Each row is a point on a landscape with many valleys, with its height.
A ball rolls from a point to the lowest of its 6 nearest points, and stops where none of them is lower. Distance is the straight distance between rows; heights are no part of it.
malak: [107 128  55  97  84 142 111  78 118 131 115  99  67  68  91 117 103  86
 107 116 147]  (h 247)
malo: [ 83  76  71  78  51 120  85 123 109  92  88 150  90 114  60 118 113  89
  85  99  98]  (h 556)
Nodur: [ 83  83  69 124 120  73  94  90 104 114 109  93  56 109 117  68  75 100
 110 104  99]  (h 584)
tof: [106 106 140 100  96  93  98 116  83  87  96  94 129  99 100 113 105 103
  95  86  86]  (h 256)
fadi: [ 98 119  76 111 108  98 110  84 108 131 119  84  76  83 102 100  94  93
  96 104 129]  (h 468)
pekup: [122  81 116  81 102  78  81 116  96  81  90 122 118 129  81  72  90 104
 102  93  60]  (h 232)
tibe: [ 94  86  72  99  94  92  94  97 107 112 106 106  82 101  83 102  87  93
  94  99  98]  (h 621)
Doba: [ 92 119 167  88  82 140 107 108  90  92  76 102 147  83 120 147 133 116
  73  82  91]  (h 127)
gok: [ 93  95  90 123 132  58 102 105  97  94 108  73  71 111 111  69  76 104
 117 100  92]  (h 489)
Tedu: [ 97 100  37  97  86 129 106  78 115 124 116 110  65  75  73 110 111  87
 100 114 138]  (h 126)
mizom: [107 134  48  79  48 177  99  76 115 126  96 112  83  78  64 142 124  80
 105 121 165]  (h 312)
nezeg: [ 94  63  53  77  77 100  83 107 110  99 108 149  79 112  56  95  93  86
  97 104  84]  (h 664)
kage: [112 117  96 105 106  96  99  99  98 113 113  87 102  94  91 112  95  97
  90  94 114]  (h 418)
rupar: [ 88  87  23  87  73 140  97  83 122 115 105 136  73  82  66 118 111  87
  95 111 129]  (h 487)
Pelot: [113  75 117  66  77 105  85 127 102  75  74 161 115 141  81  97 114  99
  89  82  60]  (h 226)
tenib: [ 90 111 148  90  78 138 108 117  93  88  74 119 144  95 114 151 128 108
  72  77  95]  (h 150)
guki: [ 83  80  35  99 103 100 102  83 114 125 117 111  42  87 100  82  93  85
 110 108 116]  (h 534)
pake: [ 85  97  78  85  66 125  99 111 100 104 102 131 108  92  64 140 123  91
  85 100 117]  (h 179)
misun: [110 137  78  90  69 147 110  83 113 127 108 110  84  74  74 143 118  81
  99 119 150]  (h 206)
buza: [ 69  57  37 103 113  75  92  90 113 116 107 110  37 111 109  51  80  88
 113 102  96]  (h 670)
gur: [104 111 177  98  95 118 102 110  99  75  74 102 153  96 128 128 119 110
  81  77  78]  (h 75)
dag: [107  88 109 114 126  57  93 114  89  75  91  90  95 131 106  55  78 115
 115 106  65]  (h 246)
Vivi: [ 91  87  76 115 117  75 100  97 101 104 111  94  72 117 110  76  76 101
 103 104  90]  (h 539)
zula: [120  82 127  98 129  69  84 117  85  62  86 116 134 129 104  56  95 116
 114 101  55]  (h 214)
Mor: [119 143 129 129 126  94 119  82  97 128 112  51  93  78 124 109  98 106
 113 104 134]  (h 448)
fubat: [ 93  93  31 100 100 115 112  67 114 141 117  96  33  78 112  70  96  80
 117 109 140]  (h 438)
tepan: [ 69  55  17  96 106 101  98  82 114 118 114 127  37  94  99  63  92  88
 103  99 110]  (h 609)
kotuf: [106  77  96  85 108  72  81 116  94  89  95 117  93 132  80  66  80 101
 106 100  66]  (h 177)
mem: [ 88 112  56  81  49 153  98  95 107 111  93 139  97  89  59 144 125  83
  96 117 139]  (h 426)
ninu: [ 95  99  96  80  73 106  94 103  99 107 103 117  99  95  76 129 102  92
  88  98 102]  (h 398)
Moz: [106 119 114 131 131  71 112 102  88  94 106  54 105 102 124  91  87 121
 110 102 101]  (h 409)
Vare: [ 91  72  83 122 131  55  84 108 102  81  98  87  73 141 115  47  72 113
 118 114  80]  (h 376)
kopud: [115 143 103 117 122 106 119  64 106 140 115  55  67  79 124 104 101  86
 109 109 139]  (h 466)
Puv: [109 121 137  97  94 112 115  93  84 107 105  78 133  76 105 139 120 101
  85  92 118]  (h 288)
Zaze: [117  88 124  97 110  75  92 119  96  80  91 101 122 124  93  77  87 105
 113  97  69]  (h 237)
Ziko: [ 94  77  75  87  97  89  93 106 103 102 107 115  89 114  78  93  83 100
  95  97  89]  (h 518)
bifa: [ 87  70  72  91 100  88  86 109 107  94  98 115  79 125  74  80  76  97
  95  99  74]  (h 141)
belef: [111 131  99 121 117 100 114  77  98 132 118  63  87  80 114 107 100  97
 104  98 130]  (h 447)
mek: [ 99 108 183  93  92 122 101 111 103  68  64 111 154 104 132 123 117 115
  79  77  61]  (h 111)
fabif: [107 122  80  98  87 123 115  78 108 130 118  92  79  77  85 122 108  92
  99 113 130]  (h 348)
gomi: [ 98 101  64  94  84 117 105  91 107 125 117 110  83  85  75 122 101  89
  95 111 126]  (h 449)
nat: [101  91 123  90  85 103  94 116  89  89  95 118 110 111  83 111 105 100
  87  93  85]  (h 108)
vori: [118  94 163  82 105  96  86 116  94  64  58 148 156 123 129  91 117 123
  84  91  39]  (h 261)
bebu: [112 128 150 118 118 101 112  97  83 101  99  65 133  83 108 115  97 108
  99 100 107]  (h 360)
rugat: [ 78  69  53 117 111  68  87  97 109 110 103 100  48 119 110  58  74  92
 115 108  91]  (h 679)
limat: [106  90 136  79  88 105  92 125  89  76  71 139 125 122 101 100 118  98
  87  84  65]  (h 188)
zuz: [ 97 116 168 109  99 105 112 101  82  85  90  71 156  90 130 117 113 109
  91  84  96]  (h 219)
Boge: [102 117  36  90  78 148 117  74 118 134 113 107  57  70  84 114 111  83
 112 115 149]  (h 109)
vofir: [ 97 100 158  82  77 121  97 120 103  76  63 133 142 101 116 132 122 109
  77  77  71]  (h 132)
nev: [102 113  37  92  95 131 105  66 124 132 113 100  46  74 100 100 101  80
 108 117 137]  (h 320)
gorab: [104  79  96  76  77 102  88 120  94  95  97 131 100 111  68 108  98  90
  86  96  78]  (h 73)
rur: [105 116 164 112 107  95 106 112  88  69  90  74 154 101 128  94  99 115
 107  94  79]  (h 357)
Riv: [ 82  86  50 108 109  90  98  90 114 118 115 100  61 100 101  81  85  93
 101 104 103]  (h 637)
rafo: [109 130  83 123 115  98 119  65 113 138 118  63  56  87 132  90 103  79
 115 106 140]  (h 461)
gela: [ 96 103  70 117 117  78 105  76 114 128 115  78  60  94 123  75  92  84
 110 110 123]  (h 478)
nafum: [113  91 147 110 122  71  92 118  86  67  94  80 137 120 114  70  86 113
 122  97  70]  (h 241)
Vod: [117  81 133  76 105  82  84 116  90  72  76 145 136 132  94  73 110 104
  96  98  54]  (h 207)
sata: [100 102 166  87  91 109  93 119  84  69  77 118 149 101 117 112 115 110
  86  78  70]  (h 130)
tarin: [ 78  65  36  86  96 101  87  91 114 111 108 124  58 103  78  85  83  91
  98 107  96]  (h 700)
Pada: [110  96 147 117 137  60 105 122  90  51  91  58 138 119 131  71  88 133
 126 111  69]  (h 298)
tudev: [ 83  63  20  73  79 122  97  87 116 110 111 139  61  93  65  97  89  91
  98 106 109]  (h 654)
leg: [ 96 115  69  82  54 138 104  96 106 125 105 131 100  83  67 147 129  87
  92 111 137]  (h 347)
setu: [103 128 183 121 118 105 107 100  89  74 101  60 169  82 134 117 110 110
  98  86  98]  (h 371)
zuvo: [102 105 110  79  79 104 109 104  91 103 102 105 113  97  84 125 109  98
  87  94 102]  (h 191)
Fazi: [ 93 103 111  83  68 114  95 116  95  96  92 126 118 106  81 137 117  91
  84  83 104]  (h 257)
zus: [ 96 100 133  88  77 113  97 111  87  91  90 118 129  95  94 144 124  98
  79  83 108]  (h 198)
Zazus: [108 143 161 138 136  84 118 103  79  86 109  28 145  77 142 103  99 132
 109 102 115]  (h 643)
Liri: [123  82 131 112 143  50  83 124  84  58  76  93 135 132 121  44  95 130
 132 118  56]  (h 203)
zito: [ 98 120 163 123 115  91 106 101  87  68 100  54 158  89 135 106 103 118
 113  95  97]  (h 504)
duveb: [ 77  61  31  69  62 121  84 105 114  95 104 158  74 102  47  95  98  88
  94 103  98]  (h 710)
reda: [109 127 126 118 114  91 118  93  92 112 112  63 116  87 109 107  92 110
 101  93 112]  (h 417)
kidev: [101 100 118  99 118  80  96 114  90  87 106  84 114 112  98  91  89 104
  97  91  78]  (h 305)
farib: [ 91 105  60 110 111  93 108  74 116 138 113  89  52  89 113  86  97  85
 107 103 131]  (h 473)
zened: [ 91  81  67  80  69 114  92 104 109 103 113 130  88  91  66 114 100  91
  85  99 103]  (h 567)
Laf: [ 75  76  52 112 113  77  98  80 110 119 112  95  50 102 118  62  89  89
 111 108 109]  (h 561)
kapeg: [ 92  93  60  95  92 109  98  90 107 124 116 102  74  91  78 106  93  95
  95 110 118]  (h 554)
Sugod: [109 126  62  97  98 135 124  59 123 134 117  81  43  68 115 100 108  81
 115 114 145]  (h 331)
birem: [108 134 134 132 140  80 111  96  88 101 112  37 118  81 131 100  99 119
 109 101 115]  (h 485)
Dil: [ 91 116 189 100  90 138 103 108 101  83  66  99 161  91 143 140 120 119
  71  81  78]  (h 113)
luf: [119  77 118 111 135  56  88 119  83  69  89  88 117 139 109  52  88 126
 128 114  59]  (h 215)
pudim: [105 113 140 137 139  74 109 114  87  72  96  35 124 102 137  84  89 126
 121 111  94]  (h 523)
Sofe: [112  95 120 118 145  55  95 120  96  66  90  70 109 122 124  65  83 126
 126 104  73]  (h 248)
solin: [101 100 121 122 126  68 101 110  88  82 102  76 109 112 113  77  83 116
 116 100  83]  (h 319)
Rume: [105 113 127 121 117  82 102 100  85 102 111  61 113 102 110  97  90 113
 100  93 100]  (h 412)
dotu: [102  99 137  81  83 111 101 117  94  83  87 126 131 109  98 127 118  97
  85  82  82]  (h 180)
Rep: [ 91  82  65 107 113  85  93 105 111 107 118 103  65 106  89  81  84  94
  98 110  91]  (h 608)
zapos: [102 120  68 118 113  99 108  69 115 136 115  79  53  80 121  90  97  83
 111 103 136]  (h 424)
pum: [101 111  84 125 124  71 104  87 102 115 109  75  77  95 120  85  81 100
 108 102 110]  (h 525)
Nez: [111  68 105  79  92  86  90 120  96  80  89 135 113 130  76  79  97  96
  96  99  67]  (h 250)
bez: [117 133 109 104 103 114 114  85 105 128 113  76  98  73  99 123 106  99
  96 107 131]  (h 419)
vamo: [ 92  84  71  80  64 110  89 113 101  99 107 139  96 109  63 126 102  86
  86 106 100]  (h 437)
Nadas: [102  82  87 104 104  78  84 106 100  95 103 100  80 117  87  81  78  98
 103 100  81]  (h 381)
lozaf: [103 108  88  99  84 115 108  98 100 113 114 104  98  90  77 127 113  90
  89  98 114]  (h 101)
donub: [112  95 156  86 102  89  93 117  95  66  70 124 149 121 112  85 107 104
  91  88  64]  (h 178)
nutu: [ 85  97  43  78  60 142  98  94 106 110 100 137  88  88  55 131 119  85
  92 111 133]  (h 501)
Bef: [111 108 139 122 127  82  97 106  88  79  93  61 135 111 121  84  85 118
 109  97  84]  (h 338)
Regun: [103 125 173 104  97 119 119 100  81  94  94  76 159  77 130 137 121 105
  86  87 107]  (h 205)

Where does a ball stop that starts at each point below?
belef => gur
Rume => bifa
Laf => Boge
tarin => Boge
tepan => Boge
Riv => Boge
